A landscape with many peaks, sampled at points; each row gives a point and its height.
A climber steps from a point to the highest of its 2 nearest points, and stops where none of them is higher. Distance is the straight distance between rows; heights are no part of it.
j_99: [  4   7  -9 -40  77  26 -17 -12  29  36  18 -16  16  -2 -18  20  23  37
  29 -13]  (h 142)
j_118: [-34 -28  20  65 -82  21  29 -59 -48 -39   4  -8  10  -3   8 -44 -10 -54
 -27  11]  (h 423)
j_904: [  4  47 -25 -43  22 -52  -7  13  44  18  -3 -40 -45   8  16  55 -22 -20
  -5 -13]  (h 416)
j_726: [ 37  40 -62 -56  35 -70 -23   2  43  17 -18  -7 -41 -14  -1  73 -51  19
  12 -40]  (h 467)
j_823: [ 14 -17  -4   2  31 -30 -39   9 -10  12 -39 -13   7  21  16  47 -42  40
  31  32]  (h 392)
j_913: [-57 -34  32  29   0   3 -19 -50 -74 -12  -2   5  52  32 -15  -7   1  40
   1  82]  (h 167)
j_922: [ 32  48  10 -44  34  11  18  39  73   1 -15 -41 -39 -25   5 -11  60 -55
  -7 -49]  (h 209)
j_772: [ 17 -10  13   5  42  48  -2   1  -8  17  -2   6  46  21  -4 -19  37   5
  30  14]  (h 219)
j_36: [ 17  46 -38   7 -37  -9  44  21  36  19  51  -9 -44 -45  27 -44  36 -41
 -36 -50]  (h 444)
j_580: [-33   9  -6  -1 -25 -23   1   4 -14  -6  35  -5 -38 -13  -7  43 -42  19
 -29 -16]  (h 213)
j_731: [ 31 -15 -29 -24  31 -13   5  22   9   1  22 -34 -28 -22  -6  18  -6  20
  -2 -77]  (h 208)
j_28: [-44   1  12  36 -70  40  33 -33   1 -12  35  38  18  14 -12 -55  35 -38
 -36   6]  (h 412)
j_756: [ 30  29   1  15 -10  29   3  14  49  25  34  35   7 -26  29 -80  30   4
   7  10]  (h 316)
j_683: [-28 -56  -5  34  15 -18 -29  -3 -58  26 -83  31  37  26 -22  77 -48  41
  17  40]  (h 388)
j_817: [  7  21   4 -22  -2 -30  -7  23   3 -18  -8 -46 -36  19  26  28 -29 -13
   7  17]  (h 373)
j_182: [ 32   3   2  31  -2   2  11  27  44   4  -8 -31  -8  17  32 -56  43 -20
  -7 -23]  (h 477)
j_102: [ 18  13  26 -67  28  40   1  39  79  29  10   3 -10 -27  20 -87  72 -24
  35   0]  (h 234)
j_845: [-33 -61 -23  26 -23 -31  -7  12 -51  14 -73  22  -9  13 -20  83 -80   2
  -3 -24]  (h 306)
j_985: [ 14  34   5  26   0  60  18 -11  -9  21   6  32  15 -17   5  35 -15  -9
  -2   4]  (h 354)
j_494: [-44  -5  28 -10 -38  51  20   1  11 -13  23  46  18   0 -26 -80  65 -25
 -19  10]  (h 366)
j_432: [ 18   3  25  44 -10   2 -18   7 -10 -17  -8   1  -1 -15  13   3 -24  32
 -13  20]  (h 261)
j_846: [ 45  58 -34  25  -4 -58   7  18  73   8   3 -36 -29   1  31 -18  25 -22
 -25 -28]  (h 389)
j_664: [ 15  35  21 -57  32  32  22  37  68  13   5  -6  -5   1  -6 -33  67 -51
   8 -12]  (h 220)
j_394: [-39 -20  31 -58 -21  50  12   6 -29 -19  37  48  19 -15 -19 -88  52  -1
  17  33]  (h 324)
j_177: [ 28  63 -23  17  24 -41 -25 -16  78  19  -3   2 -23  -4   6  47 -30  32
 -15  -2]  (h 458)
j_988: [-24  12  33   3 -19  62  17 -14 -44 -15   2  27  13   0 -12   8   3 -31
   2  17]  (h 350)
j_708: [-33 -17  22  27 -46  21  19 -58 -59 -43  -6  34  31  19 -36  19 -22 -28
 -16  34]  (h 409)
j_662: [ 30 -21 -31  23  19 -66 -34  12   1  20 -49  13  -2  12   9  59 -77  54
  11  -1]  (h 445)
j_340: [   8  -68    0   19   14  -14    2  -30 -109   -1  -53   14   74   37
  -17   30  -33   11   30   46]  (h 262)
j_736: [ 33  41 -23  26  -5  37  15   5  14  29  15   5 -14 -35  36  27 -14 -14
 -11 -40]  (h 393)
j_803: [-39 -45  35 -46 -53  27  17 -30 -68 -65  35  25  16  -4 -32 -79  33 -31
   8  30]  (h 283)
j_414: [-50 -14  32  27 -59  30  23 -60 -40 -38  18  24  33  16  -7 -49   5 -38
 -12  50]  (h 476)
j_405: [ 48 -30  28  46 -10  12  14 -18 -82 -29 -30  42  58  -2 -27   6 -28  14
   1  38]  (h 202)
j_378: [ 51 -22   9  46  33  37   4  -4 -76  19 -24  35  55 -26   5   6 -14  41
  35  26]  (h 164)
j_408: [ 20 -27   3 -37   1   9  11  31  20  -4  36   3   0   1   3 -95  49   0
   9 -14]  (h 274)
j_883: [ -3 -15 -42  10  43   4 -44  -4  -3  65 -68  16  -7 -25  22  93 -67  40
  52 -12]  (h 205)
j_919: [ 45  -1 -39 -49  61  -4 -32  -3  -4  28 -23 -22  -6 -25  29  56 -51  31
  72  -5]  (h 628)
j_339: [  5 -16  15  58 -23 -22 -15  14 -19  -2 -44   8 -11  -3  -3  55 -50  24
 -27   0]  (h 305)
j_397: [-23  30  30   1 -17 -27  -2  31  74 -30  21 -19 -27  21 -15 -47  46  -5
 -44   5]  (h 301)
j_172: [ -2 -21  -1  -7 -61 -27  46 -16 -52 -59  17   1  17  45 -19 -43  -7 -63
 -10   6]  (h 218)
j_824: [-53 -57  27 -21 -72  10  25 -46 -36 -75  19   9   7  12 -23 -95  32 -69
 -11  -9]  (h 257)
j_682: [ 61  44  -8 -50  34 -26 -11  12  32 -10  32   2 -23 -14   6  -1 -13  32
  11  -1]  (h 171)
j_446: [-47  -8 -10   8 -53 -25  24 -21 -32 -24  33   1  -5  27 -28  24 -36 -12
 -40   0]  (h 181)
j_672: [ -5  26  -6  22 -64   0  50  32  22 -16  21   0 -32 -30  11 -58  59 -71
 -46 -48]  (h 468)
j_955: [ 40  19 -49  39  20 -61 -22 -12  45  30 -33  11   0   9   7  67 -47  28
 -27 -30]  (h 557)
j_552: [ -1 -26 -37  36 -28 -44 -10  27 -16  10 -36   7 -39 -18   4  77 -74  19
 -17 -48]  (h 360)
j_743: [ -6  -6 -25  24  34  -2 -24   2  44  27 -30 -38 -23  -9  12  55  -2  23
 -10 -57]  (h 148)
j_755: [-40 -16  35  23 -24 -16 -24 -24 -68 -26  -5  20  14   5 -15  26 -38  49
  -5  81]  (h 137)
j_238: [-17 -14  23 -42  17  -6 -13  22 -29 -33   3 -39  -5  39  -1   6  -2  -1
  19  28]  (h 326)
j_769: [ 22  61  -8  10  41   0 -26 -23  65  29  -1   7  11  21   3  22   0  23
   4  26]  (h 384)
j_730: [-30 -40 -50   2  12  -9 -18  11 -38  57 -38  18  -5  -8  11  83 -77  25
  22 -14]  (h 252)
j_950: [ 40 -21 -10 -34  36 -12   5  21   1  -5  33 -26  -4   7  -5 -43  21  12
  10 -37]  (h 240)
j_757: [-62 -19   1 -19  20  58  -1 -22 -63  24  23  13  25  -5 -24  39   4  17
  20   7]  (h 71)
j_704: [ -1 -53  -8   4  59 -10 -16  -7 -85  23 -48  31  68  16 -37  62 -25  58
  40  35]  (h 315)
j_549: [-21 -13  -2 -13  37  40   6   2  13  19   1  -9  15  28 -22  18  36  -7
   1 -16]  (h 178)
j_233: [ 29  36 -32  -3  19  -7   2  -1  88  27  15 -35 -18 -12  36 -49  43 -19
 -15 -31]  (h 427)
j_3: [-28  -6  18 -32 -13   3  15  10   4 -18  23 -34 -10  37   4 -38  21 -36
   1  18]  (h 286)
j_984: [  2  18  18  49 -45  11  29  23   6 -36  -4 -15 -28 -17  -2  -9  33 -37
 -44 -47]  (h 499)
j_902: [ 44  29  -3 -82  61 -28 -18  12  67 -10  15 -39 -38 -20  -7  -1  21   6
  19 -23]  (h 189)
j_657: [ 70  24 -44 -18  35 -45 -38  -7  23  20 -23 -16 -26 -32  41  45 -68  33
  31 -19]  (h 533)
j_175: [ 12  32  -7  -3 -20  34  33  19  10  14  47   5 -32 -50  10 -21  13 -17
 -17 -30]  (h 422)
j_954: [-40 -16  -9 -38  62  26 -20 -10 -26  43  12   0  10  -9  -9  63  -3  44
  36  14]  (h 104)
j_895: [-45 -39   3  26  -4  41   1 -27 -69   8 -10  23  26  -7 -28  55 -25  18
  -7  -8]  (h 46)
j_531: [  2  -1 -20  14  39  32 -20   0  10  48 -42 -28 -13 -16  31  69 -19  14
  38 -33]  (h 168)
j_389: [ -2 -28   7 -21 -35  -5  22   6 -29 -24  28  -6  20  38   8 -85  14 -45
  16  29]  (h 251)
j_107: [ 21   6  27  37 -29  10  11  24 -17 -46 -49 -12  -7   7  -3  31   8 -29
 -27 -34]  (h 543)
j_381: [ -43   -7   34  -33  -92    5   34   -5    2  -57    9   47   -1    4
  -11 -115   44  -74   -9   15]  (h 235)
j_941: [ -1  28 -12  37 -21 -69   8  17  80  -7  26 -37 -28  17  12 -46  45  -8
 -46 -15]  (h 342)
j_962: [ 33  10  -6  29   5  26   8  11  15  18 -27 -34  12  22  41  -8   6 -44
  11  -8]  (h 424)
j_243: [ 32  22  -7   7  50   8 -24 -18   4  30   4  27  51  28 -11  16   6  38
  22  45]  (h 294)
j_210: [-32 -18  51  30 -51  -8 -21  -5 -27 -49  -6 -26 -19 -10   7  -9 -17  21
 -26  25]  (h 236)
j_893: [ 18 -17 -23  30  14 -30  -2  15  25  -7  -9 -16 -10  10 -25  35   1  18
 -35 -71]  (h 177)
j_958: [ -9  22 -27   6   6 -53 -11  -3  68   4  45 -31 -18  19   3  -4   7  30
 -32  -6]  (h 289)
j_90: [-20  13  45  38 -41 -27 -14  21  32 -50   0 -26 -28  15   1 -24  17   4
 -43  19]  (h 269)
j_989: [-43 -23   2 -11 -80 -22  45 -28 -23 -71  37 -20 -20  16 -20 -61  11 -75
 -30 -11]  (h 237)
j_343: [ 13  40   1 -52  17  53  20  13  20  39  75  24 -21 -62  15 -24  11  -6
  24  -9]  (h 397)
j_250: [ 44  57 -12 -78  63 -22   1   1 100  25  -8 -65 -45 -46   1 -10  42 -37
  12 -41]  (h 201)
j_588: [-26  -4   6  10  37  11 -15 -19 -48  21  -7  15  57  41  -6  26   0  30
  23  63]  (h 217)
j_146: [-18 -29  -3  16  51 -30 -63   6 -19  39 -85  10  20  23   9  78 -42  58
  43  49]  (h 485)
j_946: [-21  19   0  -7 -11 -22   0   4  24   2  71  -4 -25  -4   4 -10 -13  27
 -22  13]  (h 248)
j_684: [   4  -15   40  -43  -10   39    4   45   48    1   10   39   -1  -28
    6 -106   73    2   18   -7]  (h 250)
j_879: [  4  22  -2  -3   7  59   3  -2   8  34  52  37  18 -36  10 -39  28  25
  13  15]  (h 357)
j_38: [   1  -56   40   14   -9   -5   -3  -42 -115  -50  -43   23   53   12
  -33    5  -14   12   10   57]  (h 230)

Call two points neighbours if one is among the 2 nearest of the other. Go from one point of each pair to the other, from neighbour to neighbour, staying as high as possible. Name the lowest point that can't be avoided.
j_414 / j_107: j_988
j_182 / j_107: j_736
j_919 / j_107: j_172
j_146 / j_955: j_823

Two climbers start at each pair of points below. Name the first point that both come to, or write -.
j_210 / j_989: -
j_985 / j_756: j_175
j_172 / j_824: -
